Points, in no order, along strands that fork and pass close to each other.
Points whose rows are less than 84.2 apart are linked; no others are. Some points are linked to none.
Q716: [  0  10  -8   1  31  15  30   9   8 -17 -33   9   2  -1  -4 -16  11 -20
 -10   1  13  -8  -9  -7 -12 -10 -24   5  -5  27  -8 -11   6   6  17  -8
  24]
Q703: [ 13 -21 -15 -15  18 -12 -14   7 -13 -18  10   2  -3  -1  22  28  24  24
 -27   2   4  -5  -7 -18   2  17  22   7  -5   7   0  -4   3   2 -18  10
 -21]
Q573: [ -3  27  -8  -2 -10   0  -3  18   5  35  13  17  -7   5  16   8   6   3
  -2  -1   6  -3 -21   2 -10 -31   6  12 -15 -13   2  13  -3  29   2 -13
 -13]
Q92: [ 38 -38 -38   7 -14   5  23   0 -15 -39   8  -4 -26  -4  -6 -36  -4   1
  -1 -18   1  14 -19   7  19   8 -10 -29   0 -36  -8  -4   0 -23   8   8
   6]
Q730: [-35  -2  41  12   3 -18  13  -1 -25 -18  -2   2 -22  24   7  20   9  14
  -9  22 -32  -5   9  17  21  -2  23  15 -34  -8   1  25 -14  39  -3  -2
   2]
Q75: [-14   1  25 -12 -25  18  -2  29  22  -2   6   8  11  26  -9  -7 -32 -12
   8   2  13   3 -13   1  16  -7  14   4  23  -8  -6  10   9  -6   4   5
 -21]
Q905: [ 13 -18 -23   9   2 -13  23   9 -19 -30   1 -29 -15 -11  26 -23  19  -3
 -21  20  -5 -17 -17   2   6  34 -24 -15   2 -10  34  -8  11 -34  15   2
 -23]
Q305: [-14   3  24  -8 -19  11 -28  11  12  16  -3  -5 -11  10  13  26  12  -1
 -11  -9  34  -6  41   6  21  30  -7 -14  10 -14  22  18   4 -23 -14  13
   1]
Q397: [ 12   9   6   4  -8  -6  -9 -27 -21   3  -8   2  -4   8  -5  -1 -13  -1
   4  -7   6   9  17 -18  20 -25 -12 -16 -32  -9 -26  -9   2   8   8  11
  51]
Q925: [ -9  -5 -40  14   6 -39  32 -11  13 -26  16 -11  16 -27 -11   4 -17   2
  21   8 -34 -10 -14 -10   6  -6   7  19 -29  11  -6 -10  -2   5   0  -5
 -36]
Q784: [ 15  16   2   2  -3  15 -18  25  11   8   1  -8   4  20  22 -22  18   0
  -5  -1  23  -3   7   9 -17  21  -2 -20  60 -12  24  19  12 -18  12   6
   1]
Q125: [ -7  -8   5  12   2 -22 -34 -18  18  14   3   5   5 -12   5  22   0  12
   8  22 -19  -2 -20  13 -19   9  36  23   3   2  -5  10  -9   5 -17 -17
 -35]
Q122: [-40  25  14 -10  -7  14   8   6   7   9 -11   2   5  31   6  18 -19  -7
  -8 -18   3  -6  27 -12 -12   3 -10 -16   3 -16   6   8  -4  27   0 -17
  21]
Q373: [  5   7   1 -26  -7  30  21  25   1 -35  36 -12   2  47   7 -19 -34  -5
  -6 -31  11   2  12  -6 -15   4 -25   1  -5  -3  -4   4  12   1  10   9
  26]
Q515: [-11  -2 -11 -23  19 -13  11   6   7  -4  26   0  18  12  15  10   3   3
   8 -10 -23   1  -7   5 -30  -2  31  24   1  20 -11 -11  -8  39   6  -4
 -21]
Q20: [ 12  -3 -26   2 -33   0 -38 -15  -1  22  24   7  -4 -17  -2  35 -11   4
  -7   1   9  -2   5 -27   6  -4   9 -22 -26 -20  -4 -11  -5  -9 -28  -5
 -11]
Q915: [ 34   4 -21  11  -1 -15   9   0  -6  16 -11   3   6 -25  -1 -28   7   2
   9   1  13   0 -47  -3  21 -23 -15  26  13   5   1   1   9 -16  17  -3
 -16]
Q261: [-26  -5 -12   1 -40  17 -20 -16   7   8  -7  -5  21 -32 -11  18 -21  -2
  -9  21 -24  23  -2  -1  -9   4 -11  -3  18  15  18  -1  10 -32  -1  -7
   8]
Q668: [  9 -17   1  -6   3 -30 -42 -16   3   5  26 -12  12 -15  12 -12   8  -7
  17  20 -20   2 -16   2   3   3  23  22   0  34   4 -25   2 -20   1   6
 -15]
Q876: [  5   2 -13 -32 -12  22  -7  -9  -4  18  -5  17   5 -21  -2  -2   2 -10
  -2  -1  11   6 -19 -18 -23 -24   4  19 -10  34  -9 -21  -4 -10   4   2
  12]
Q19: [-16  13   4  19  21 -20  23  19  31   8   3 -17   6  16 -10 -23  -6 -29
  27   2 -10 -10   5  16 -14  -7  -5   0  15   7   4  -6  -2  27  10 -12
   1]
Q580: [ 23  -3  -4  12  -3   3  -1  12 -19 -27   5 -19  -3   2  -9 -26   1   3
  -3  -4   5  21   7  17  18  -4 -30 -13  -6 -17  -6   7   8 -34   3  26
  41]
Q141: [-35   9  10 -12 -19  12  -6   2  19  15  -9  -3  22 -18 -30  -1 -21 -20
   6  17 -14   3  -3   0 -21  -5  -4  13   7  32  24  -2   4 -28  -5 -11
  -3]
Q365: [ 14   4 -15 -19 -20  12   7   2 -13  10   3  17  20  -8  -6  -7 -17   6
  14 -14   0  14 -31 -10 -14 -44   7  18   0   7 -20 -10   1  -1  20  -4
  -2]
Q21: [-27  14  22  21   4 -17 -13   4  33  20 -13 -23  -4   3 -14  -7  -7 -28
   9  18   5  -2   5   9   5   8 -30  -4  -1   6  34   3  16 -16 -18 -12
   3]
Q825: [  3 -11 -16 -10  16   8  12  -2   7 -23 -12  12  15 -13 -13   6 -15   7
   3 -11   0   4   0 -12  10  -5   5  -5   9   4  -9  -8   6   0  -9  -1
 -20]
Q105: [ -6  31   1 -10 -49  13 -11  26 -19  26  26  -8   8  13 -16 -18  -8  -5
  -5  14   9  11 -13  -9  15 -18   2   6 -24 -28 -26   8   5  -6  44  11
  29]
Q711: [ 19   1  10  -8  31  23 -19 -29   8  22  -2  23 -31 -35  17  -2  11 -21
  -7   3  25 -18   6  12   1  17  -4  -3  11  28  10 -18  11 -15 -24  -8
   3]
Q147: [ 28 -12 -14  -6  28 -17  23  20  -7 -20  39  -1   0   9 -11  14  11   4
  -9 -28  23   3  18 -10   8   0  -2  -1   2  11 -11  -9  10  21 -10  17
 -22]
Q32: [ -2 -12 -10 -21  -7  26   4  19   9 -39  28  -3  10  30   6 -16 -35   3
  -1 -31 -15  18  -7  12 -19  15  -7   2  21 -10  -1   9  -3 -22  -8   4
   7]
Q846: [-12  11  15  14  31  -1  33   5 -12 -11 -21  28  -3  -4 -25  43   9  17
  -4  -6  11  -6  18   4  35   5 -10 -15 -14 -13  -8  21  -9  24 -30 -13
 -20]
Q480: [  5  15  15   7 -22  21  -7 -17 -33  22 -18  25  10  -3  -6  -1  -7  12
   7   3   5  21 -37 -15  13 -45  -4  18 -26   4 -33  26  -2   0  20   2
  33]
Q975: [-28   4 -37   4  20 -11  28   3  22 -17  -5 -11   1  -8   8  12  -9   6
 -12  -4 -15 -16 -12 -29 -20   6  -2   2 -10   9  22  -7  -5  22  -8 -26
 -26]
Q440: [ -3  -6   9  -5 -16  -3 -42  -7  14  16  13   2 -24   0  26 -20 -15 -38
   0  16   7  -9  -4   4  -2  -7   4   1  -3  12   7 -21  12   0   7   3
  20]
Q181: [-29 -17   7  18 -19 -12 -27 -17   6  -3 -17 -19   4 -22  -6  18 -13   4
 -12  31 -32  21  -6   3  10  10 -10  -6  -1  15  19  -4  14 -10 -10  -5
  15]
Q506: [ 22  12  28 -17  -3  20 -26 -15 -12  42  -7  21  -6  22  16   1  24   2
   2 -23  25   0  14   2 -12  -6  22  10   2   0 -22  17 -11  12  19  20
  15]
Q561: [-10  -2  12  28   1  23  25   4 -12 -26 -47  -3   7 -13 -18 -27   2   5
  -2  15 -18  14   2  37  -1  -3 -24 -11   2 -10  -2   6 -16 -29  12   1
  40]
Q717: [ -6  14   2  11  -5 -12   8  13  29  20   4 -11   9  12  -4 -38  -8 -33
  23   9   7  -5 -17  13  -7 -31  -8  11   4  18  -7  -4   2  16  19  -7
  18]
Q284: [  0 -16  21  -2 -13 -20 -53 -23   4  19  18  -1   4  -2  17  14   2  16
   7  23 -23   1 -13   8   1   5  45  29   0   3   0   5   0  -4 -10  10
  -7]
Q690: [-15  -8 -24  -9   5  -7   6  -2  28  -5   9  18   2   0  24   7 -22   5
   8 -12 -19  -8 -27 -10 -33  -6  38  14   6   1 -13  -7  -9  37   5 -27
 -36]
Q23: [  1  20  18  -4   4 -11   3   5 -13   0   8 -14  27   6 -27  15   0  20
  16 -16  -8  10  41  28 -13  16 -15  11   6   1   5   8 -12 -15 -10   5
  -2]
Q996: [-23  -7 -11  18  -6   6   2 -28   1  -2 -36  13  -2 -34 -16  35 -14  13
 -12  18 -32  12   1 -15   1   1   4 -25  -5  -9   4  13 -21  14 -21 -27
   8]
Q787: [-23 -15   5  30  -1 -20  23  -3 -14 -13 -16  -7  10   4  -4  32  23  11
   0  32 -33 -21  18   5 -25  14  14  -6 -23   4   6   7 -22   8 -18 -19
 -24]
Q710: [ 42 -18 -31   1 -13   7   7  -2   2 -22  -5   1 -10  -8   7 -35  -2   4
  -5 -15  22  14 -24  -4   8   1  -4 -24  33 -33  -1   0   6 -25  16   7
   3]
Q765: [-18   3   4 -22 -13   4 -21  12  20  18  29  -1   6  11  -4  29  -4  -9
  -5 -12  12 -17  23  -6 -17  23  15   6  -1  17   7  -5 -10 -11 -13   5
 -28]
Q599: [ 21 -13  -9 -10  26  11   8 -14 -19  17 -15  21 -16  -9  18 -18  23  13
  -6  -1   5  -2 -26 -19 -11 -22  15  13 -14  17 -28 -14  -5  27  20  11
  28]
Q101: [-30  17  25 -17 -21  13   4   4  -3  -1  -8  -4  -6  34   1  15 -11 -14
 -18 -30  24 -13  39 -18   9   1 -33 -13 -26 -22  -2  18   5   6  16  -6
  37]
Q212: [  7 -11  -3  10   6  -8  10  -2 -27 -19   8 -31  10 -13  -8 -25  30   9
  15  19 -35   8  19  32 -27  22   2   2   6   4  12 -11 -20 -29  -1  12
   8]
Q587: [ -8   5 -47  -8  12 -28  17   0  -2 -12   7 -17   5 -16  11   2  16  15
 -16   0 -11  -5 -19 -19 -22   3 -14  22 -19  13  19 -18   0   4   4  -8
 -12]
Q478: [  9  -1   7 -14  31  16 -13   1  11  -3  -4  10 -13 -14  11   1  19 -19
 -16  -4  34  -5   2  -7  14   9 -16 -14  10  36  13 -10  18  -8 -18   2
  -7]
Q56: [-29 -16   4  13   1   6  15   8  37 -19 -10 -21   6  30  12  -7 -42  -7
  -3   8 -26   4  -4 -12   7  10  -9 -23  13 -12  15  -1  18  16   0 -13
   2]
Q326: [-28   7   5   5   6  26  28   9  -2 -39 -25   0  10   3 -18 -20 -19   7
  -6 -11 -22  26  -8  25 -13   4 -26  -6  -2 -17  -2  14 -18 -20   8 -12
  30]
Q407: [ -2  -2   4 -24 -25  21 -12  28  -7 -22  19   7  13  26   8  -1 -28   8
 -13 -18  -2  16 -14   4   2   3   6   6  22 -19  -2  21  17 -13  12   9
  -7]
Q315: [  8   6  -1   0  15  20  14   5 -14  -8 -16   3  21   2 -11   7  11  27
  16  -5 -20   2  31  16 -29  20  20 -18  37 -19 -11   5 -23   5   9   0
  -5]
Q950: [-14   2  47  -2 -35  26 -35 -15   1  36 -25  16 -13  -4  -1  -3  -4  -8
  -4  22   2  11 -15  12  15  -7  15  13   1   6 -10  27   4 -15   8  10
  28]
Q221: [  2  -3  -6  -9  19  13   7 -13 -11  -1 -16  31 -24  -3  17   7   3  11
 -13  -9   2   8 -14 -18  -3 -24  10  -1 -21  -4 -14  -3  -2  34  -6  -8
  24]
Q132: [  6   6   8 -22  -8   1   7  10  -1 -18  17  -3 -10  44   6   6 -15 -11
  -2 -40  27  -9  35 -17   9   4 -14 -20   3 -10 -16   8  14  11  14  11
  21]
Q598: [-20 -19  40 -13   1 -15 -40 -11  24  -4  17 -14 -29  32  24 -14 -16 -31
   4  -2   0 -15  16  15   5  11  22   9   6   4   8  -9   9   7   7  12
  12]
Q807: [-12 -17 -10  30  10 -19   9   7  26 -12  -4 -26  -3  -2   4 -21 -10 -17
   2  21 -19 -13 -11 -10  15  16 -14 -24  11 -14  25  -5  16  -1   2 -12
 -13]
Q457: [ 12 -30 -15  -8   4   1 -11  -7   5 -23  -3   2   3 -11  16  -1   4   7
  -7   3  -4   0  -9 -17   6  11  21  -7  21  -1  -8 -12   5  -6  -1   6
 -15]
Q535: [ 16 -21 -29   9  -5 -33  21 -10   0 -15   8  -1   3 -19   2 -18 -22   3
  25   8 -18  -6 -39  -6  26 -13  22  30  -9   3 -16 -16   0  10  13   3
 -37]
Q823: [ -3  -1  14 -12   9  -9 -36 -21 -10   4   7   3 -30  -2  26   8  18   8
 -29   1   5  -9  23  -7   6  17  -2   9 -17  11  13 -12   7   4 -23  15
  22]
Q90: [-15   7   4  -2  -6  -9 -44 -20   9  22   9 -18 -19  -1  21  21  15   0
 -11   3  13 -13  38  10  -7  34  -2  -9  -3  -2  31  -3  -5  -8 -23   4
  14]
Q920: [ -5  10   4  -7 -11  28 -11   7   3  20 -31  12  -5   4   7  27  11   4
 -22  -6  30   1  18  -6   4   9  -9 -26  14 -11  21  16   3  -5 -20   3
   8]
Q169: [ 27 -19 -30   3   0 -22  21 -23   9  -3 -10   8 -15 -22   6 -32  -9 -12
  18   5   7  -9 -49 -13  33 -14   2  17   1  14  -9 -21  12   2  18  -4
 -27]
Q437: [  0   1 -21  16  11  -4  20  -4 -15 -15 -12  21  -1 -26 -16  49   7  29
 -13  -4  -2  -2  -9 -17  26   4   2 -18 -24 -23  -4  14  -9  12 -34 -20
 -29]
Q729: [ 22  12   4   8 -21 -21 -16  34 -18  10  24 -11  11   4  -6   3  -1  12
   3   7  13  15  -7  11  37 -21 -14  27 -10 -12   4  16  11 -17 -10  23
  -9]
Q610: [ -1  11  24  -6 -36  23   2  30  15  -1  12  10   2  32  -2  -5 -27 -32
   4  -6  34  -8  -4  -8  37 -15   6  -4   5 -21 -30   9  11   2  26  19
   8]
Q158: [  7   3  -2   6  -1 -10  -1   1 -14 -13  22 -19  23  -2 -23 -20   4  20
  16 -15 -32  21  20  41 -16  11  -1  12   5  -2  -4  -1 -27 -33  -5  15
   7]
Q100: [ 18 -16  -9  -1   5 -20  29  19 -40 -33  19  -3  -8  -1   7   5  14  27
  -4   4  -5   3 -11  -1  35 -16   1  17 -30 -15 -10   1   2  15   2  27
 -11]
Q882: [ 23 -10  -9  12  23 -12  34  24 -21 -23   5 -15  -3  -5   7 -26  34  -8
  -8   7   4 -16  -9   7   7  16 -22 -10  19   3  21  -2   8 -16   4   8
 -25]
Q22: [-31   6   2  10  -1   9  18 -13   5 -13 -41   6  19 -26 -33  19 -24  11
  -7  11 -31  14   1  -7 -10  -7 -17  -9  10   8  16  16  -6  -7 -15 -24
   0]
Q984: [ 22   6 -19  32  26 -24  26  17  -3   6  -3 -13  -2 -10 -14 -14  34  -5
  11   4   7 -13  11   4  -3   8 -13 -23  20  -4   9   0  -2   7   0  -2
 -16]
Q116: [-23   4  15 -33   1   3 -19   0  14   8  21   0   0  -6   0  10   2 -23
  -8   3  13 -14  17  -1 -14  18  -3  23  -7  47  15 -25   0 -23 -10   4
 -10]
Q513: [ 18  12 -34  27  21 -19  25  11 -14  24 -14  -9  10 -10 -17   8  33  12
   6   6 -15  -4   9  -1 -19   9  -4 -19  -3 -20   4   3 -21  19  -1 -19
 -22]
Q818: [-26   5   3  27  39 -11  17   5  45  -1 -20 -18 -15 -13  -8 -14  -8 -32
  10  13  -7 -15 -17  -3  11   9 -25 -15   4   9  36  -8  15  -7 -18 -23
 -25]
Q606: [  6 -19 -45   1  -6 -25   4   1 -15 -28   7 -27  -2  -9  26  -3   3  18
 -31  10  -9  -3 -27 -18  -1  30 -12   3   1 -11  26  -9  17  -9   8  -1
  -7]
Q742: [  0  -2  40   0  27   4 -11   3   0  -3 -22 -10 -14  12  16 -26  39  -1
  -1  31  -5  -6  -4  26   7  18  22  -1  37   4  10  10   4  -9  17  15
   1]
Q893: [-12  26   0  -1  -8  -5   3   7   3  19   7  -8  30  -6 -35  16  -3  -2
  12  -1  -1   5  21  13 -13  -5 -20  16  -2  20  11   0  -4 -15  -8   5
 -19]
Q895: [ -2  -4  27  -9 -40  29 -16 -10 -10  25 -17  19  10  -6  -3 -15 -15  -3
  -4  21  -4  18 -32  -5   7 -28   8  25  -5  16 -23  11   2 -16  21  10
  33]
Q337: [-11  21   9  -3  33   8  40  15 -17 -21   4  21  13  24 -10  28   4  17
  -3 -17   5   3  12   5  20  -2   0  -7 -11 -20 -15  13  -4  47  -2  -6
 -17]
Q52: [ -4  30  26  -4 -42  -1 -14  21 -14  30   8   2  12   9 -26   4  -6   0
   5  15  13   8   2  12  26 -13  -4  22  -8 -21 -13  14  -9 -18  10  10
   7]
Q42: [ 32  10  -5  18  -4 -23   3   5 -16  31   4   0   2 -13  -7 -13  10   4
  17  10  15  17 -29  -2  37 -34 -25  28 -22  -3  -6   9  11  -7 -12  11
   4]
Q943: [-12  -5   6 -21  22 -14 -20 -13  14 -17  11 -12   0 -20  19  -1   5 -19
  -2  18 -11  -6 -16  -3 -11  19   0   2   0  48  22 -25  13 -28 -13   0
 -18]
Q529: [ 26  -6 -26  -4 -29   2   3   7   2   1  25  -3   7   4  -5 -30 -21 -17
  11 -14  15   4 -16 -11 -16 -33   3  -8  15 -11 -24 -13   5  -1  27  -3
   7]
Q770: [  0   3  44 -23  16   4 -20  10  15  -7  -8  -2  -5  17  22 -19  15 -15
  -8  12  24   2 -15  17  12  12   1  11  32  28  12   8  25 -27  12  14
  -1]
Q909: [-18   5  15  -7  16 -16  -6  -6  -7  10   0   1   0  12  -2   1   8   4
   0   3 -24   3  10  12 -16   4   8  19  -7  11  -5  -7 -14  24  -1  -1
   8]
Q152: [ 32  -7 -22 -10  16  12  13 -19 -19   4  -6   3  18 -17 -10   5  25  23
   5 -15  -8  11  19  -5 -42   8  19 -13  18   4  -8  -9 -18   6   6   9
  -3]
Q778: [ 35  -4 -10   7   1  22  -6  11  12 -13  -5   1   4  -3   3 -24  11  -1
  -6 -14  30   7   2   1  -4   7  -4 -34  54 -14   5  10  11 -24   7   4
  -4]
Q760: [ 26 -28 -22  10  -8   1  18   1 -35 -37 -12  -7 -10 -17  -5 -28  -2  13
  -4   0  -7  23 -22  10  28  -2 -23   0 -20 -28 -13 -10  -1 -29   7  18
  16]
Q596: [ -7   1  30   9   9  -5 -20  15   8   4 -25  -6   2  11   8   0  11  22
  -3  22 -13   6 -10  19   9  12  27   1  35 -22  10  30   7  -3  -3   2
 -12]
Q795: [ -7  11 -41 -27  -6  -9  -1  -2  -6  11  16  -3  10 -12   3   5   1   2
  -5  -4 -10   1  -8 -25 -40 -23  -6  23 -22  25   8 -26  -1   5   7  -5
  19]
Q6: [ 21 -24  -6  20  -6  -6  18   3 -40 -12   3 -14  10   2  17 -22  36   5
  13   8 -32 -18   8  35 -32   1  13  -7   7   0  14  -8 -14 -18  12   6
 -11]
Q741: [ 15 -20 -15   5   3 -10 -35 -24   1   0  18   2 -29 -16  19  18  -8   1
 -13   3   3 -10  12 -17   5   8   7 -11 -30  -7   2 -21   2   8 -36   2
   9]
Q146: [ 32 -29 -12   9   5  19  20 -22 -21  -6  -7  -3  12 -19  13 -16  43  11
  18  11 -18 -12  14  15 -24  16  28 -19  27   9  -3 -17 -15  -7  12   9
 -16]
Q102: [-33  -2  38  -1  -8  -4 -11  16  39  19  15 -15 -24  44  20 -11 -26 -29
   3  -7  15 -23  13  15   2   4  -2   9   3  -7  17  11  12  16  14  -2
  -2]
Q886: [  9  12  -2  10  15  -9  -7  25  23   8   9 -15  13  25  10  -3  22   9
   3  -6   6 -17   9   2 -22  35  12 -21  56 -14  23  16  -1   4  -4  -6
 -29]
Q324: [  7  10   4  18   1   1  -4   7  -4 -12 -24 -18  12  -6 -13 -23   0  -4
   3  17   8  16  10  18   7  -3 -28  -6  10   1   4  -2  10 -20   8   9
  37]
Q456: [ -7 -12  12  23   8 -17 -15   0  22  13 -21  11  -4  -2   7   8  -2  13
  13  17 -22  -1 -30  14   3   1  38   8  22 -21  -4  21  -4  15   0 -14
 -31]
Q774: [ -8  10  26 -11 -28   5 -28 -38 -27  12  -7   7   4  -1 -12  21 -12   2
   4  -7   1  18  31 -13  18  -7  -8   0 -30   1 -17   4  -9  -7   2  10
  46]
Q926: [ -7   9  26 -22 -23  34 -25  -3   8  36  -9  32 -14   4   4   3   9  -6
  -6   1  18  -1   5   4  -7   7  24   6   9  -1 -18  10  -6  -3  10   0
   5]
Q220: [ 18   1  11 -12  -5  26 -19 -25  10  45  11  15 -25 -28  -6   4   7 -19
   8  -6  32 -18  28   9  -8   8  -1   3  -9  26  -3 -27  -4 -18 -18   4
   5]
Q2: [-38  13  -1  17  -1   9  42   8  -2 -33 -19  -5  16  -7 -32   4 -28  13
  -9  -2 -29  24  -8   9  -6  -5 -32   4   2 -13  20  24  -8  -4  -1 -26
  -2]
Q875: [ 20 -11  26  -4  27  15 -22 -22 -14  24  -7  22 -18   1  16 -14  29  16
  -5   1  13   2   2   1 -11   4  13  22  -9  29 -17  -1  -9  18   4  22
  24]
Q240: [-20  22   4 -10  19  15  28 -13 -20 -10 -10  31   7  18   0  11  -3  12
   0 -12  -1   8  -1  -8   0 -26   5  -4 -20 -11 -23  14  -6  56  14 -11
  19]
Q251: [  4  -7 -20  -8   6 -22   4   6 -35 -17   6  -9 -11   1   9  20  29  35
 -33   9 -13   1  -1 -26   8   4  -1   9 -33 -10   5   8  -2  16 -11  11
   0]
Q591: [-20   4   6  20 -10 -16 -26 -15  15  18  -3 -20  -1 -25 -12  12 -10 -15
   3  27  -5   6   6  11  18  13 -25 -13 -10  11  35  -5  20 -29 -33  -5
  10]
Q145: [  4   7  -7 -13  -4  34 -14 -10   8   9 -20  23   1 -24 -15  38  10  12
  -7 -13  28   2  21 -14   4  12   1 -23   8  15  14   9   4 -25 -38   0
 -25]
Q592: [ 17  22  19   9  -7  17   2  -9 -19  38  -4  29   0  -4 -22  14   2   2
  16  -7  24   9  -4  -1  18 -31  -7  16 -30   5 -35  10  -8   1  -3   5
  21]
Q61: [ 19   3 -35  16  11 -12  39  -1 -20  -8 -10   8   6 -20 -16  19  11  29
   8 -11  -8  -2 -14 -15   6  -5   2 -12 -21 -29  -9   7  -6  18  -4 -14
 -31]
Q688: [ 13  10   5  14  19  -6  17  10  22  13  -5  -1  23  12 -15   6   4   2
  21 -19  -4  -4  21  12 -28  19  19 -18  44 -12  -4  11 -12  22   5  -9
 -25]
Q862: [  5  15  25 -20 -40  17 -13   8 -19   6  26   2   4  29 -13  -6 -11 -12
   5 -19  30  -9  11   1  19 -10  10   4 -16 -25 -42  13   0   2  45  14
  30]
Q890: [ -1   6 -14   3 -10   2 -29  -1  22  34  16  10 -10  -6   5  30 -10  -5
  -4  -6  16 -22  13  -4 -19  10  11 -16  -3 -14   3  -6 -10   2 -25 -16
 -33]
Q18: [ 30  -4  -2 -15  27 -11  19  22 -21 -23  18   9 -10  12   2   9  18  17
 -14 -13  21  12  -1  -3  36 -18  -5  17 -17   3 -18   1   9  20  -9  26
  -5]
Q677: [-17 -14 -31  -2  14   8   1  -2  33   0  -3  15 -18  -9  30   0 -15  -3
  -9 -14   3 -15 -23 -23 -24   2  15 -15   6  -3   7 -15   2  26  -2 -27
 -26]
Q934: [ 22  -5   4  -7  -6  -6 -38 -28   5  24  18   0 -26   8  17 -25  -2 -33
   1  -8  19 -17  14  -4  -5 -10   4  -9  -5  12 -19 -26   0  16   9  11
  39]
Q960: [  1  -6  27 -15 -21   2 -26 -35  -4  25  -1   1  -8 -12  -5  16   2 -13
  14 -11  16   2  43   6  13   3  -1  15 -18  25 -10 -14 -11 -20  -8  14
  22]
Q217: [-21  -5  27   7  16 -14  14 -12 -20  -2 -21  -2   3  -6 -16  34  23  17
  -7  20 -25  -3  22  16  -7  15  10  16 -16  20   6   4 -27   9 -21  -2
  -3]
Q473: [-11  -1  23 -15  28  19  11  23  19 -18  -3   4   0  17  20 -15   3 -22
 -16  -7  33  -4  -9  -2   9   2 -15   3  21  31  14  -2  27  -8   1   3
 -11]
Q539: [ 35   0 -30 -10   4  -4  25  16 -18 -34  51   4   5  17 -22  10  -7  16
   5 -40  22   8  10 -10   0  -9  -1 -15   3 -19 -15   1   7   9  -8   8
 -12]
Q299: [ 20  -9 -28  -5 -14 -11 -12 -12   7   8  20 -13   1   3  -3 -27 -10 -29
  15  -9   3  -2   4 -28 -18 -21   3 -22   4   5 -14 -32   2  11  14   3
  26]
Q552: [ 21  17   1  18  13  -7  -5 -28 -28  31   1  12 -16  -7 -17  16   5   7
  24 -17  13   4  18  -7  12 -19  -9 -10 -39 -12 -26  -6 -16  25  -7  -2
  31]
Q776: [-30  14  10   3   7  17  28   5  31 -17  -7 -23   8  37  -8   2 -31  -4
  -1  -9 -33  -2  17 -14 -19   8 -16 -15  17 -14  20   1  -1  17  -4 -19
   5]
Q974: [-26  14  28  26  14 -15   6  11  46  22  -3 -13 -25  25   0 -16 -24 -32
  21  -7   5 -23  17  18   1  -7 -14  -3   5 -11  13   0  -1  31   5 -17
   5]
Q669: [ -9  -7 -15 -16  -6  16  26   5   0 -35 -12  15  12  -5   3 -10 -36   7
   7 -13 -11  17 -26  -6   2 -21  -1  10   3  -7 -19  -5   6   7  18 -11
  -2]
Q339: [-18 -18 -22  32   3 -32  29 -10  10 -10  -8  -9   6 -18  -5  18   4   1
  14  25 -33 -26  -3  -1 -14   6  19   1 -34   0  -6  -1 -13   9 -10 -25
 -47]

A fork is a point with three links. Follow the links from the first point to the second and name the forks in between, in order.
Q895, Q975 -> Q587
Q825, Q690 -> Q365 Q587
Q862, Q529 -> Q587 Q365
Q934, Q18 -> Q365

Follow the links from the first point to the second, and from the first to the third. Name the last point that the two ways share.
Q299, Q18, Q787 -> Q365
Q825, Q506, Q339 -> Q587
Q926, Q703, Q909 -> Q587
Q251, Q787, Q440 -> Q365
